Points on a hilly landscape, in no order, each with its height.
A ball rolls from a point to the lowest of its 2 nearest points, and stops where none of them is lower. Distance is the straight distance between rows; heights are no part of it.
<232> h=344: [-2.07 0.07 0.64 -1.12 -1.94 0.26 -0.99 -0.11 -0.68 1.44 0.68 0.68 0.37 -1.35 1.21 2.91 0.95 1.10 -0.21 1.05 1.71]
<717> h=412: [2.51 -0.19 -0.20 0.82 4.62 1.62 2.25 2.43 0.44 -0.53 -0.32 -0.60 -0.20 -2.81 1.11 -1.25 1.57 2.10 -0.11 1.27 -1.88]
<458> h=569: [0.64 0.03 0.28 0.31 -1.21 -1.39 0.23 1.05 0.57 -3.15 -0.32 2.87 2.97 4.00 -0.63 -2.84 -0.86 -2.02 0.93 -0.55 1.18]
<330> h=361: [1.33 -0.29 -0.68 0.59 0.96 -0.20 1.00 -0.54 -0.97 0.36 0.91 -1.03 1.84 -1.73 -2.48 -0.49 -2.40 2.77 3.28 0.98 -0.48]
<644> h=202: [1.82 -1.35 1.52 0.81 -2.00 2.11 -0.24 3.31 -1.93 -0.27 -2.41 0.22 0.12 -3.46 2.83 0.43 2.23 -1.29 -1.30 3.57 2.09]
<170> h=301: [-0.75 -0.69 0.70 -0.22 -3.19 -0.27 -1.17 -1.72 -0.50 -0.26 0.72 1.41 -0.55 3.01 -0.63 0.38 -1.48 -2.25 -1.09 -2.49 2.45]
<651> h=135: [-1.39 2.15 -1.73 0.12 0.26 -2.31 1.36 1.29 0.58 -0.87 4.18 1.24 3.53 1.15 -1.52 0.79 -1.78 1.08 1.40 -0.40 -1.23]
<483> h=580: [-1.06 0.22 -3.64 0.81 -1.13 -2.87 0.82 0.71 0.87 2.00 1.99 -1.79 2.02 2.23 -2.14 -1.44 -0.41 0.79 -0.18 -2.45 -2.00]
<206> h=405: [-2.35 -0.22 -0.57 -0.34 0.88 -2.72 0.23 -1.79 0.97 2.15 0.74 -1.09 1.47 -1.99 -0.20 -1.54 -1.33 2.07 0.15 0.30 1.02]
<1128> h=541: [-1.52 -0.43 -1.87 1.30 1.89 -0.18 -3.48 -1.51 1.88 2.40 -1.98 -0.52 -0.34 -1.82 1.70 0.92 -1.15 -0.33 -0.06 0.00 1.07]
<850> h=232: [1.84 0.38 0.98 0.72 -0.90 0.63 -0.37 1.09 2.72 0.86 -3.27 0.44 0.91 1.94 -0.80 -3.06 -1.19 1.74 -0.41 -1.00 1.72]
<1382> h=355: [0.78 -1.13 1.73 0.15 0.47 1.28 -1.98 -1.49 0.17 -1.05 -3.65 0.89 -1.79 -0.29 0.85 -0.48 -0.40 -1.65 0.40 1.34 2.15]
<384> h=506: [-0.35 0.37 -1.50 0.39 -0.25 -1.72 -2.11 1.11 0.31 -2.57 -1.71 2.03 2.89 4.32 -1.19 -1.53 0.63 0.16 2.36 0.59 0.30]
<1356> h=479: [3.63 -2.33 -0.03 3.70 1.69 0.59 0.65 2.92 -1.06 0.32 -1.68 -0.23 0.46 -4.77 2.69 -1.77 0.28 -1.29 -1.02 2.43 0.68]
<108> h=268: [0.11 0.18 1.17 -1.73 -0.48 1.31 0.89 -1.51 -1.96 1.29 2.25 -1.45 -1.74 -1.06 -2.12 1.51 -1.05 2.79 -0.01 -1.41 -1.11]
<1275> h=392: [-1.45 2.24 1.26 -2.34 -0.91 -0.11 -0.57 -0.57 2.27 -0.76 -1.64 0.22 -0.32 0.57 0.44 -1.56 1.71 1.24 -0.85 0.95 -0.08]
<1290> h=398: [-1.29 -1.09 -0.84 -1.47 0.31 -0.91 -0.99 -0.44 -1.93 -1.10 -0.97 -0.67 -1.41 2.54 -0.44 0.70 4.17 -0.37 0.83 0.30 -2.17]
<893> h=404: [4.18 -1.58 1.78 1.33 1.97 2.00 1.34 -0.49 -1.89 0.56 -1.36 -0.29 -1.96 -2.48 0.21 -0.19 -1.78 0.94 0.51 0.13 0.75]
<997> h=678: [-0.17 0.49 -3.21 2.43 1.52 -1.40 -1.80 -0.05 1.15 -0.44 2.97 1.99 0.16 1.40 2.37 2.09 -0.99 -1.71 -0.78 -2.01 0.44]
<252> h=440: [1.81 0.06 0.47 -0.24 1.76 2.00 -2.22 0.59 0.00 0.15 -4.20 0.30 -2.94 2.34 0.48 1.93 2.83 0.80 0.40 0.06 -0.91]
<783> h=285: [-1.85 -2.02 -3.44 0.51 -1.89 -1.88 -1.34 -1.06 -1.99 0.56 1.58 -1.24 -0.31 2.33 -0.74 1.60 2.41 -2.33 0.54 -1.09 -2.01]
<533> h=148: [0.14 -0.36 0.47 -0.48 -0.49 -0.05 -0.86 0.58 1.00 2.67 -3.03 -0.56 -0.51 2.66 -1.09 -1.46 0.75 2.36 -1.26 -2.27 0.45]
<1313> h=295: [0.03 -0.22 1.35 0.15 2.54 -0.08 -1.95 -0.45 1.06 -1.69 -3.59 1.23 0.17 -2.03 2.09 -2.05 0.78 -1.61 0.54 3.06 1.65]
<319> h=706: [1.61 -0.02 2.36 -1.63 -0.54 -0.74 2.36 0.78 -1.17 -1.29 -1.03 0.14 1.62 1.12 -1.27 -2.89 0.70 1.59 1.44 0.67 0.92]
<634> h=809: [0.02 1.49 -2.16 0.12 -1.34 0.93 -2.28 1.19 1.36 -1.15 -1.56 -0.56 -0.98 3.49 -2.03 1.51 1.97 0.37 0.79 -0.50 -3.08]
<34> h=64: [0.13 0.94 -0.78 0.21 1.97 -1.11 -1.22 -0.10 0.35 1.35 -1.40 0.59 0.18 3.92 -0.15 -0.31 0.51 2.46 -0.66 -2.91 -0.37]
<699> h=768: [0.39 1.51 -0.21 -1.60 -2.36 0.97 0.30 1.99 -0.17 -1.86 0.01 -0.60 -0.04 3.29 -2.93 0.94 1.76 0.79 1.77 0.17 -2.86]
<72> h=418: [-0.16 -0.72 1.09 -1.22 -0.48 -0.22 1.25 0.24 1.72 1.32 -0.93 -0.67 -1.93 1.04 1.95 -2.08 2.74 0.11 -4.26 -1.41 0.27]
<1032> h=402: [2.36 -1.09 -0.44 1.15 2.64 0.39 0.65 -1.72 -1.76 0.39 -0.22 -0.89 -1.13 -1.42 -1.48 0.31 -2.19 0.95 2.40 -0.53 -0.48]
<134> h=403: [0.27 -1.27 0.87 0.04 0.49 0.36 -2.35 -3.23 -0.18 1.41 -4.33 -1.58 -1.30 -1.12 -0.88 -0.82 -1.32 -0.66 1.73 1.07 1.66]
<1343> h=377: [1.29 0.39 -0.56 0.07 3.83 1.33 1.24 0.98 1.04 -1.47 0.81 0.17 -2.17 -1.69 1.43 0.75 1.38 0.79 -0.82 -0.05 -2.17]
<779> h=415: [-2.01 0.81 1.20 -2.44 -1.58 1.04 0.51 0.40 -1.47 1.40 3.10 -0.90 -1.53 0.56 -0.17 3.82 2.03 1.96 -1.98 -1.08 -1.58]
<671> h=636: [0.06 2.70 -0.95 0.31 -1.72 0.33 0.74 -1.88 1.61 -2.27 2.43 -1.20 -0.83 1.30 -2.87 -0.66 -2.72 -0.97 0.45 -0.97 -1.47]
<54> h=423: [-0.74 -2.09 -1.02 0.68 -0.97 -1.63 -1.76 -1.97 -2.01 -3.10 0.51 1.73 1.91 1.65 -0.10 0.20 0.20 -3.82 1.77 0.13 1.27]
<475> h=369: [2.55 -0.65 0.78 -0.63 1.78 1.33 1.42 1.38 -2.33 -1.76 0.24 0.72 -1.11 0.54 1.28 1.19 2.91 0.31 0.97 0.90 -0.92]
<1231> h=63: [-0.52 0.36 -4.03 0.41 2.24 -1.62 0.10 -1.03 -2.00 -0.47 2.97 -2.88 -2.90 1.21 -2.95 1.06 1.15 -0.64 0.06 -1.25 -5.79]
<305> h=341: [-1.26 -0.78 -0.53 -0.18 0.98 -0.58 -3.05 -3.68 0.16 0.20 -2.87 -1.58 -2.77 0.36 -0.95 0.40 -0.97 -2.11 0.33 -0.28 0.08]
<338> h=857: [0.29 0.26 -0.79 0.71 -1.83 2.02 -2.83 1.61 1.36 -1.30 -2.45 1.40 -0.64 3.71 -0.59 1.74 1.52 -0.77 0.70 -0.02 -0.18]
<1327> h=175: [-0.20 2.38 -1.42 0.91 -0.62 -0.13 -0.48 0.09 3.21 -3.81 1.40 2.05 0.50 1.88 0.79 -0.21 -0.58 -2.92 -0.36 -0.62 -0.40]
<487> h=526: [3.88 -1.82 0.79 2.82 -0.90 1.03 0.94 2.32 -0.33 -1.00 -1.42 1.07 1.24 -2.55 1.36 -2.56 -1.09 -2.06 -0.06 1.95 2.00]
<696> h=500: [-2.49 -0.19 0.17 -1.65 -2.61 -2.16 1.47 -0.77 1.26 0.38 1.19 -0.24 1.99 1.06 0.40 -3.08 0.58 -0.07 -1.57 -0.94 1.44]
<223> h=136: [2.06 -2.36 0.91 2.17 -3.26 2.64 0.52 3.47 -0.99 0.11 0.13 -0.19 1.23 -4.73 1.95 1.27 -0.87 -2.11 -0.71 3.11 1.98]
<683> h=445: [-1.76 1.12 1.70 -2.80 -3.47 0.78 2.55 2.16 0.57 1.11 2.72 -0.32 -0.02 0.65 -0.86 1.35 1.22 1.72 -1.68 -0.63 -0.85]
<524> h=438: [0.50 -0.16 0.67 1.47 -2.76 2.65 0.03 4.42 0.76 3.63 -0.55 0.50 1.89 -0.83 0.34 2.03 -0.67 1.79 -0.46 0.97 2.00]
<1220> h=132: [-1.88 -0.75 -2.95 -0.65 2.60 -0.92 0.47 -2.06 -1.17 0.53 2.07 -3.91 -2.95 -2.14 -2.74 1.21 0.93 -1.16 -0.20 0.30 -6.19]
<1240> h=47: [1.75 -2.29 -0.44 2.70 -3.24 1.29 1.00 3.20 -0.57 -0.19 1.12 1.24 2.83 -1.28 1.74 1.06 -1.47 -2.82 0.65 1.24 1.59]
<14> h=292: [0.72 -0.25 -1.70 1.30 -2.40 0.09 -0.46 -0.65 -1.74 0.71 2.15 -0.95 1.29 0.99 -3.70 1.90 -3.27 0.20 2.90 -1.14 -0.66]
<939> h=475: [-1.84 2.51 0.27 -1.32 0.33 -0.40 -0.63 -1.23 1.84 1.13 1.25 -0.54 -1.32 0.19 -0.44 0.72 -0.10 2.94 -2.35 -1.70 -0.61]
<1215> h=735: [1.39 0.20 1.55 -1.78 -2.15 0.92 1.25 2.03 -1.10 -1.12 -1.57 0.10 1.03 2.95 -2.09 -0.31 1.65 1.64 1.76 1.27 -0.27]
<185> h=231: [-0.77 0.28 -0.20 -0.94 -0.18 1.08 1.86 0.91 -1.16 1.90 5.08 -0.20 -0.18 -1.04 -1.75 2.54 -2.32 3.00 -0.64 -2.28 -0.74]
<484> h=493: [0.66 -0.71 -1.02 2.50 1.65 0.99 -2.22 -2.12 1.21 0.94 -1.33 0.14 -0.91 -3.72 1.01 1.34 -3.39 -1.66 1.00 0.47 1.60]
<1463> h=581: [-0.96 0.72 -2.32 1.50 4.25 -0.87 -2.29 -1.46 1.13 1.15 0.73 0.18 -0.91 -1.27 1.38 2.32 -1.92 0.33 0.22 -1.11 -0.27]
<1439> h=159: [-0.34 0.05 2.20 -0.75 -2.50 -0.48 3.42 0.16 -0.59 0.19 3.72 1.78 1.33 0.40 0.18 -0.79 -2.44 -1.00 -1.82 -2.14 2.41]
<1322> h=319: [-2.13 0.95 -1.53 -0.83 1.96 -1.21 -2.81 -1.05 -1.18 0.25 -1.77 -1.57 -3.31 2.96 -0.76 1.58 3.31 0.03 -0.70 -0.63 -3.09]
<755> h=247: [-0.48 1.33 2.07 -0.60 -1.93 0.04 4.31 4.29 -0.32 -1.06 4.52 2.71 3.79 -1.18 0.56 0.32 -0.79 -0.44 0.35 0.62 0.12]
<929> h=325: [1.32 -0.62 1.18 -1.06 0.72 1.81 0.84 0.46 -1.83 -1.87 -0.24 -0.24 -0.65 -2.85 1.27 0.95 2.69 -0.32 0.90 3.44 -0.51]
<1205> h=356: [1.94 -0.72 1.49 -0.02 3.54 2.16 0.32 -0.20 -1.32 1.28 -2.17 -0.36 -3.23 -1.38 0.61 1.18 0.98 1.24 0.12 -0.56 -0.34]
<1191> h=620: [-0.34 2.16 -2.26 1.72 3.35 -1.56 -3.10 -2.00 2.48 -1.06 0.28 1.39 -0.73 1.10 0.77 0.70 -1.44 -0.52 -0.37 -1.36 0.30]
<1401> h=345: [-0.54 1.61 0.55 -0.75 2.56 -0.61 -0.97 -0.50 2.24 -1.66 -2.34 0.09 0.13 -0.48 0.82 -1.67 1.59 0.49 0.67 2.31 -0.69]
<689> h=265: [-1.16 -1.16 1.01 -0.30 -3.53 0.47 0.69 -0.07 0.95 2.72 0.05 -2.08 0.37 -2.31 0.39 -1.26 -0.46 -0.51 -2.05 0.02 1.79]
<1035> h=347: [-0.25 -0.86 1.37 -0.67 2.38 -0.54 0.08 -0.35 1.47 1.26 -3.33 -0.68 -1.93 -1.17 2.41 -2.60 2.14 -0.49 -2.97 0.26 0.68]
<1107> h=453: [0.50 1.54 -1.88 1.23 1.34 -1.63 -1.05 -0.19 1.09 -1.65 0.19 1.32 3.29 2.01 -0.56 -1.21 -1.51 1.41 2.62 0.10 -0.46]
<843> h=437: [-2.34 2.78 1.34 -2.13 -2.02 -0.20 -1.93 -0.05 2.35 1.31 -1.15 -0.04 -0.13 2.15 -0.12 0.20 0.76 2.65 -1.69 -1.09 0.36]
<126> h=91: [1.09 -1.10 1.18 -0.96 0.49 -0.06 1.11 -4.23 -0.49 -1.65 -1.40 -1.65 -2.07 -1.05 -1.74 -3.14 -0.69 -1.66 1.48 0.53 -0.43]
<1227> h=417: [0.15 -3.30 -3.32 1.22 -0.75 -0.92 -0.45 -0.20 -1.21 0.49 -0.60 -0.93 0.94 1.87 0.01 -0.80 1.83 -2.36 0.75 -0.64 -0.70]
<514> h=276: [1.79 1.72 0.52 -0.02 1.17 0.95 0.66 0.13 1.91 -2.92 0.76 2.07 -1.40 1.35 1.50 0.55 0.59 -1.22 -0.45 -1.11 -0.13]
<705> h=238: [-2.81 1.90 -2.12 -0.53 1.84 -3.61 -3.28 -0.95 0.33 1.27 0.30 -0.76 -1.46 3.76 -0.35 0.84 2.30 1.42 -1.95 -2.60 -2.29]
<1312> h=411: [-0.61 -1.01 0.32 -0.12 -0.86 -0.83 -2.61 -3.66 -1.71 -2.89 -0.90 1.94 -1.13 3.29 -0.05 0.06 -1.02 -3.51 -0.08 -1.38 2.25]
<1331> h=512: [-0.37 2.85 0.37 -0.08 1.57 0.56 1.03 -1.18 3.85 -0.51 1.56 -0.22 -1.68 -1.80 0.92 -1.11 -0.92 1.34 -2.36 -0.99 -0.62]
<1250> h=499: [0.01 -2.32 -0.87 1.09 3.10 -0.14 0.15 -2.68 -1.10 2.50 -0.96 -1.68 -3.09 -2.48 0.47 0.92 -0.97 -2.18 -0.16 -0.99 -0.36]
<961> h=485: [-0.48 1.46 1.81 1.08 -2.55 1.48 -0.60 4.17 2.38 2.16 -0.67 2.55 2.90 -0.37 1.21 0.67 -1.10 1.09 -1.63 0.41 3.16]
<1171> h=147: [1.81 -1.58 2.42 2.33 -3.35 0.43 2.37 4.92 -2.25 1.31 1.59 2.67 4.45 -1.11 0.72 0.32 -2.60 -1.94 1.17 0.96 2.52]
<1141> h=650: [0.06 0.63 -0.20 1.76 0.95 -0.49 -1.65 1.78 0.56 -0.20 0.26 3.72 3.16 1.06 1.88 2.22 -1.69 1.20 1.22 0.10 2.84]
<808> h=201: [-1.23 0.52 0.60 -1.27 -1.53 0.56 -3.80 -1.21 -0.86 0.26 -2.10 0.67 -0.35 2.29 -1.16 2.45 0.92 0.83 1.80 0.94 0.77]
<5> h=390: [-1.17 -1.60 0.28 -0.74 0.54 0.03 -0.83 0.07 -1.54 3.54 -2.80 -1.67 -1.15 -0.65 1.56 0.50 2.93 0.94 -1.20 0.28 0.83]
<1018> h=448: [2.10 -2.09 0.85 1.78 3.49 0.77 -0.60 -1.61 -1.30 2.04 -1.80 -0.32 -2.13 -3.70 1.52 0.88 -2.33 -0.84 0.09 -0.04 1.79]
<656> h=671: [1.30 -0.39 1.82 -0.33 -0.95 -2.28 2.50 -0.73 -0.56 -0.75 -0.19 0.48 1.55 1.88 -0.49 -4.26 -1.18 0.45 -0.45 -1.60 2.40]
<235> h=54: [-0.48 -0.55 -1.42 -0.87 1.80 -0.03 2.10 -2.19 1.36 -1.37 -0.42 -2.50 -2.54 -0.97 -0.26 -3.08 2.00 -2.36 -0.78 0.20 -3.72]
<949> h=300: [2.10 -0.25 1.15 0.29 0.53 0.37 -1.37 0.73 0.88 -0.61 -4.51 1.04 0.23 1.96 0.04 -2.39 1.20 1.27 0.81 0.50 0.90]
<617> h=65: [-1.67 2.58 -2.22 0.42 -1.41 -0.83 0.08 0.88 3.35 -1.96 3.16 1.35 2.95 0.49 -0.12 0.16 -1.75 -1.05 0.59 -0.12 -0.69]
<148> h=253: [1.18 -0.62 1.23 0.57 0.81 2.12 -0.55 2.63 -1.08 1.58 -2.21 -0.77 -0.54 -4.67 2.47 1.14 1.58 1.26 -0.83 3.82 0.89]
<749> h=329: [-2.55 -1.58 0.14 -1.01 -1.75 -0.32 -1.46 -1.33 0.37 2.86 -2.28 -1.92 -0.05 -0.82 0.41 -1.13 0.99 -0.27 -1.21 0.17 0.97]
<1371> h=525: [-0.87 0.67 -1.86 -1.53 -1.79 -1.32 1.66 0.20 0.07 -0.10 2.13 -1.74 0.90 1.90 -2.18 -1.71 1.50 0.69 0.39 -1.01 -2.59]
<727> h=599: [2.27 -0.14 -0.41 1.41 -0.99 0.99 1.81 1.67 2.12 -2.57 1.13 -0.37 2.19 -3.21 0.45 -2.02 -1.08 -1.12 1.46 2.51 -0.78]
<925> h=370: [2.51 -1.38 0.58 0.50 1.21 1.94 -1.62 1.31 -0.12 -1.23 -5.11 0.70 -1.17 2.22 0.62 -0.85 3.26 -1.01 0.59 1.43 0.12]
<70> h=651: [-1.07 1.99 -0.97 -0.07 0.29 0.00 -0.47 -4.07 1.23 -0.18 1.56 -1.44 -1.98 -0.86 -2.22 0.01 -2.61 0.12 -0.28 -1.34 -1.43]
<874> h=353: [0.06 -0.32 2.40 -1.91 -0.35 -1.56 0.01 -2.84 -1.71 -2.77 0.05 2.32 0.14 1.65 0.88 -1.36 -0.76 -1.90 -0.37 -0.39 3.17]
<719> h=225: [0.63 -2.34 1.68 -0.04 0.88 -1.71 0.47 -1.45 -1.21 -1.08 -1.86 -0.17 0.33 -1.77 1.65 -3.73 0.31 -2.17 -0.19 1.03 1.86]
<157> h=391: [-1.64 -0.69 0.55 -0.03 -2.99 1.88 -0.87 2.96 -0.99 2.25 -1.11 0.39 2.37 -0.63 0.57 2.38 1.58 1.27 0.07 2.21 1.78]
<642> h=470: [-1.19 -3.01 -0.56 0.11 4.93 0.38 0.54 -0.85 -2.25 3.86 -1.12 -2.82 -2.48 -3.56 0.39 1.33 0.41 0.35 -0.60 0.31 -1.80]
<771> h=495: [-2.21 0.30 -1.38 -0.84 -0.29 -1.97 -0.27 -0.81 2.15 1.90 -0.44 -1.74 -1.31 1.39 0.30 -1.67 2.47 -0.27 -3.30 -2.08 -1.78]
<431> h=585: [0.02 -1.02 -1.67 1.90 3.48 -0.32 -1.82 0.67 -0.20 -0.03 -2.04 1.12 1.10 -0.65 2.56 0.81 1.19 -0.76 1.45 1.77 0.15]
<473> h=419: [0.01 0.32 -0.19 -1.23 2.26 -0.31 -0.52 0.15 -3.45 -0.22 -0.44 0.62 -1.03 1.95 0.90 2.56 3.06 1.43 1.41 0.30 -1.25]
<106> h=152: [-0.26 0.22 1.62 -2.22 0.92 0.52 1.76 -3.94 0.06 0.04 -0.66 -3.07 -2.59 -2.90 -1.92 -2.55 -1.30 0.36 0.07 0.51 -1.12]
<704> h=447: [-1.80 1.44 -0.41 -1.38 0.68 -2.78 0.67 -2.43 1.11 -0.39 1.40 -0.60 0.54 0.68 -0.31 -2.78 -0.44 0.59 -1.13 -1.08 -0.16]
<796> h=287: [1.76 -2.04 1.99 -0.15 2.73 -1.40 1.14 0.04 -1.34 0.83 -3.78 -0.57 -0.99 -0.90 1.93 -3.76 1.99 -0.49 -1.25 0.64 1.29]
<1059> h=307: [0.46 -0.29 2.32 -2.17 2.83 1.19 1.27 -1.62 -1.57 1.19 0.19 -1.54 -3.48 -0.69 -1.33 0.49 0.67 2.80 -0.80 -1.49 -1.90]
<32> h=612: [-1.26 2.14 -3.00 1.14 -0.62 0.51 -1.10 -1.37 2.69 0.89 1.61 -1.81 -0.46 -1.46 -1.67 1.34 -1.92 -0.07 0.67 0.17 -2.14]
<930> h=335: [1.43 1.49 0.60 -0.24 1.00 1.21 2.61 2.53 0.96 -1.69 2.32 1.71 -0.26 -0.78 2.26 1.11 1.30 0.61 -1.85 -0.33 -0.41]
<615> h=272: [-1.96 -0.35 1.04 -1.77 -0.87 0.73 -4.17 -3.64 -1.42 1.02 -2.54 -1.04 -3.12 1.03 -1.39 2.70 0.37 -1.10 0.29 0.04 -0.15]
<686> h=346: [-1.56 -1.12 0.25 -0.59 0.51 -1.64 -1.27 -2.74 -2.02 -1.58 0.21 0.11 0.19 -0.37 0.53 0.50 0.50 -2.01 1.96 1.33 1.05]
<945> h=200: [-0.88 2.30 1.04 -0.31 -3.26 1.48 2.84 3.14 2.33 -1.66 2.99 2.00 2.63 -0.23 -0.52 -0.40 -1.57 -1.37 0.52 0.88 0.55]
<1442> h=158: [-1.93 0.07 -3.03 0.36 1.84 -3.22 -2.50 -0.05 -0.37 1.54 -1.09 -0.57 1.14 3.42 -0.26 -0.58 2.37 1.78 -0.21 -0.80 -1.20]
<318> h=142: [-1.86 2.82 -0.33 -0.71 -3.27 1.29 1.00 2.34 2.43 -0.91 2.75 0.48 2.14 0.51 -2.52 0.91 -1.21 0.53 1.15 0.42 -1.41]
<311> h=168: [-1.18 0.02 -3.01 -0.08 -0.58 -2.46 -0.97 -0.91 -2.90 0.26 1.84 -2.18 -1.98 3.30 -2.00 1.57 2.16 -0.52 -0.78 -2.75 -3.51]
<953> h=117: [-0.83 0.97 -0.12 -0.31 -2.11 0.04 -1.68 0.23 -1.23 -1.57 0.93 1.20 0.32 2.83 -1.16 2.97 -0.56 -0.78 1.69 0.07 -0.09]
<439> h=343: [-0.33 2.14 -0.23 -1.11 0.27 0.82 -0.08 0.55 0.21 -2.02 1.88 0.70 -2.51 1.24 0.33 2.88 1.73 -0.36 -0.71 -0.62 -1.96]
<248> h=376: [-1.81 0.10 0.52 -0.96 0.00 -0.34 0.39 -0.93 -0.22 2.10 2.23 -0.50 0.43 -3.16 0.99 1.09 -0.92 2.02 -1.00 0.25 1.35]
<1066> h=441: [1.84 -1.05 0.03 1.23 4.29 -0.42 0.80 1.64 0.37 0.10 -1.63 -0.20 0.84 -4.08 2.16 -2.28 0.45 1.07 -0.39 2.41 0.11]
<825> h=384: [-2.82 2.01 -0.81 -2.13 0.14 -0.04 -0.49 -0.57 0.07 -0.81 2.97 -1.38 -2.76 0.33 -0.39 3.36 2.46 0.73 -1.54 -0.50 -3.73]
<275> h=283: [-0.47 -1.45 0.89 0.30 -1.05 -0.93 0.19 -0.77 -1.37 -0.59 1.33 0.95 2.23 -1.83 1.91 0.41 -0.51 -1.85 0.56 1.18 2.62]
<434> h=621: [0.80 0.89 -0.11 1.44 3.33 0.31 -2.05 2.05 0.14 0.22 -0.68 2.01 0.95 -0.40 2.60 2.52 0.32 2.10 0.74 0.99 1.12]
<171> h=270: [2.10 -2.38 2.15 0.26 0.75 2.06 -0.13 1.22 -2.97 -0.78 -3.49 -0.11 -1.29 -2.44 1.65 1.31 2.55 -1.82 0.58 3.88 1.05]
<362> h=553: [-2.56 -0.69 1.04 -0.53 -3.03 -2.24 2.20 1.83 0.11 1.33 1.70 1.02 4.50 -0.38 1.35 -2.00 -0.21 -0.21 -0.80 0.32 2.10]
<132> h=185: [0.74 0.47 1.08 -0.51 -1.49 -0.26 0.54 -2.67 -0.22 -1.01 0.70 0.00 -2.31 2.57 -0.64 -1.07 -1.04 -1.69 -1.54 -3.01 0.50]
<1047> h=576: [-1.16 2.21 -1.25 0.66 -1.87 1.82 -1.93 0.55 3.20 0.69 0.41 -0.17 0.75 -0.89 -1.30 1.90 -2.67 0.60 0.75 0.57 -0.10]
<652> h=68: [1.63 0.77 1.52 -0.39 -0.04 0.48 2.92 -0.78 -0.36 -0.70 2.83 1.18 -1.49 0.64 0.34 0.29 -2.02 0.11 -1.39 -2.72 0.96]
<1195> h=548: [0.69 1.75 -0.63 0.21 0.04 2.18 3.41 0.72 2.87 -0.66 3.11 -0.83 -0.51 -1.90 -0.69 -1.58 -0.95 1.39 -1.81 -0.80 -1.81]
<982> h=533: [-0.90 1.03 0.70 0.54 -3.29 0.81 -1.29 1.25 2.95 1.02 0.16 1.42 1.37 -0.75 0.33 0.79 -2.00 0.03 -1.02 -0.15 1.91]
<1339> h=286: [1.48 -0.49 1.65 -0.19 -0.19 2.46 1.38 3.64 -1.58 1.28 -0.64 -0.09 1.48 -3.25 0.77 0.86 0.94 3.44 0.01 3.23 0.72]
<715> h=623: [1.49 -0.64 -0.65 1.42 0.12 -2.53 1.73 -0.90 -0.13 -2.65 0.64 1.46 2.58 2.08 -0.31 -4.10 -1.89 -1.69 1.50 -1.31 0.95]
<943> h=588: [-0.31 2.01 -0.95 -0.29 -1.97 0.95 3.34 0.17 2.49 -0.27 3.45 -1.15 -0.25 0.53 -2.49 -1.51 -2.20 -0.11 -0.71 -2.20 -2.20]
<1264> h=210: [1.35 -1.05 -0.80 1.16 -1.96 1.49 -0.79 -0.56 -1.29 -0.90 0.19 0.28 0.86 0.48 -1.35 1.98 -1.75 -1.66 2.67 0.15 0.66]
<364> h=568: [3.41 -0.72 1.10 2.73 -1.49 0.02 2.85 3.66 0.92 -1.59 1.30 1.14 3.49 -3.42 1.35 -2.72 -2.62 -1.61 0.01 2.26 0.80]
<1472> h=188: [0.28 0.67 -0.34 0.41 -0.47 0.10 2.03 1.99 -0.52 0.73 3.88 1.52 2.19 -0.56 0.08 1.12 -1.62 1.62 0.19 -1.12 -0.24]
<229> h=321: [0.76 -0.76 0.36 -0.63 0.21 0.99 0.91 1.31 -1.72 0.97 -0.62 -0.34 0.93 -1.48 -0.62 0.74 0.52 2.27 2.18 1.37 0.32]
<830> h=350: [0.03 0.64 -1.86 0.62 -0.52 -0.93 -1.32 -1.11 -1.31 1.56 0.81 -1.71 -0.58 2.04 -4.18 1.42 -2.39 2.55 1.77 -1.98 -1.69]
<767> h=436: [-0.92 -2.48 1.40 -1.34 2.90 0.44 1.19 -0.01 -2.65 4.25 -1.06 -2.33 -1.46 -2.34 0.65 0.87 2.81 2.99 -1.46 0.55 -0.90]
<669> h=226: [-0.01 -0.46 2.41 0.67 -3.41 -0.22 2.19 3.02 -1.80 1.02 1.32 3.05 3.68 1.48 -0.48 0.31 -2.63 -0.98 1.53 -0.87 3.20]
<278> h=520: [0.24 -2.66 -1.51 1.41 2.20 -0.75 -0.98 -0.57 -0.33 -0.20 -2.71 -0.24 -0.84 0.73 1.13 -0.99 1.71 -2.50 0.59 0.22 -0.67]
<186> h=224: [-0.05 -0.04 2.13 0.33 -1.41 -0.33 1.48 -0.21 -0.11 -1.28 3.31 2.44 1.31 -1.52 1.93 0.68 -3.11 -1.89 -0.87 -0.50 3.10]
<1179> h=289: [-0.82 1.21 2.44 -0.61 -2.01 -0.17 0.15 -1.31 0.36 -2.33 0.99 2.99 0.67 0.68 1.91 -0.40 -1.68 -2.50 -1.29 -0.33 4.05]
<857> h=687: [-0.35 -0.47 -1.39 1.81 1.10 -0.93 -2.94 -0.78 -0.65 -0.19 -0.02 2.59 1.00 1.82 1.67 2.62 -1.47 -0.49 0.90 -0.98 1.98]
<685> h=401: [1.49 1.82 -1.68 0.96 1.22 -0.42 -0.89 -1.40 0.26 -0.59 0.25 -0.15 -0.18 1.88 -2.56 -0.14 -2.62 1.54 1.89 -1.62 -0.69]
<587> h=206: [-0.35 -0.80 0.88 -1.75 -1.73 1.51 2.05 -1.46 0.61 1.50 -0.30 -3.05 -1.54 -2.37 -1.12 -1.52 0.21 0.69 -1.84 0.26 -0.59]
<510> h=140: [-1.04 -0.42 -1.71 -0.71 1.69 -0.15 0.94 -1.88 0.30 -0.56 1.78 -2.49 -2.11 -1.79 0.15 0.25 1.07 -0.86 -0.63 0.76 -3.08]
<613> h=481: [-0.86 1.02 1.26 -3.07 -2.59 -0.18 3.16 1.06 0.27 0.48 1.12 -1.42 0.32 2.33 -2.10 -1.71 1.76 2.15 -1.30 -1.44 -2.22]
<1058> h=167: [1.48 -1.36 1.66 -0.65 -0.03 -0.57 0.14 -1.78 -0.99 -1.73 -2.84 -0.78 0.69 -1.47 -0.47 -3.18 -0.73 -1.34 2.32 2.81 1.49]

Where does a ball stop that starts at each point below?
<642> | <126>
<671> | <1313>
<319> | <953>
<857> | <1231>
<70> | <232>

Call two points neighbours if one is among the 2 nearest of the other. Go from one point of each pair to the other, from neighbour to neighbour, staying as low as possible. Name the highest point that can't be avoided.
<34> / <644> | <473>
<953> / <1313> | <134>
<652> / <617> | <893>
<1231> / <126> | <510>
<1240> / <652> | <669>
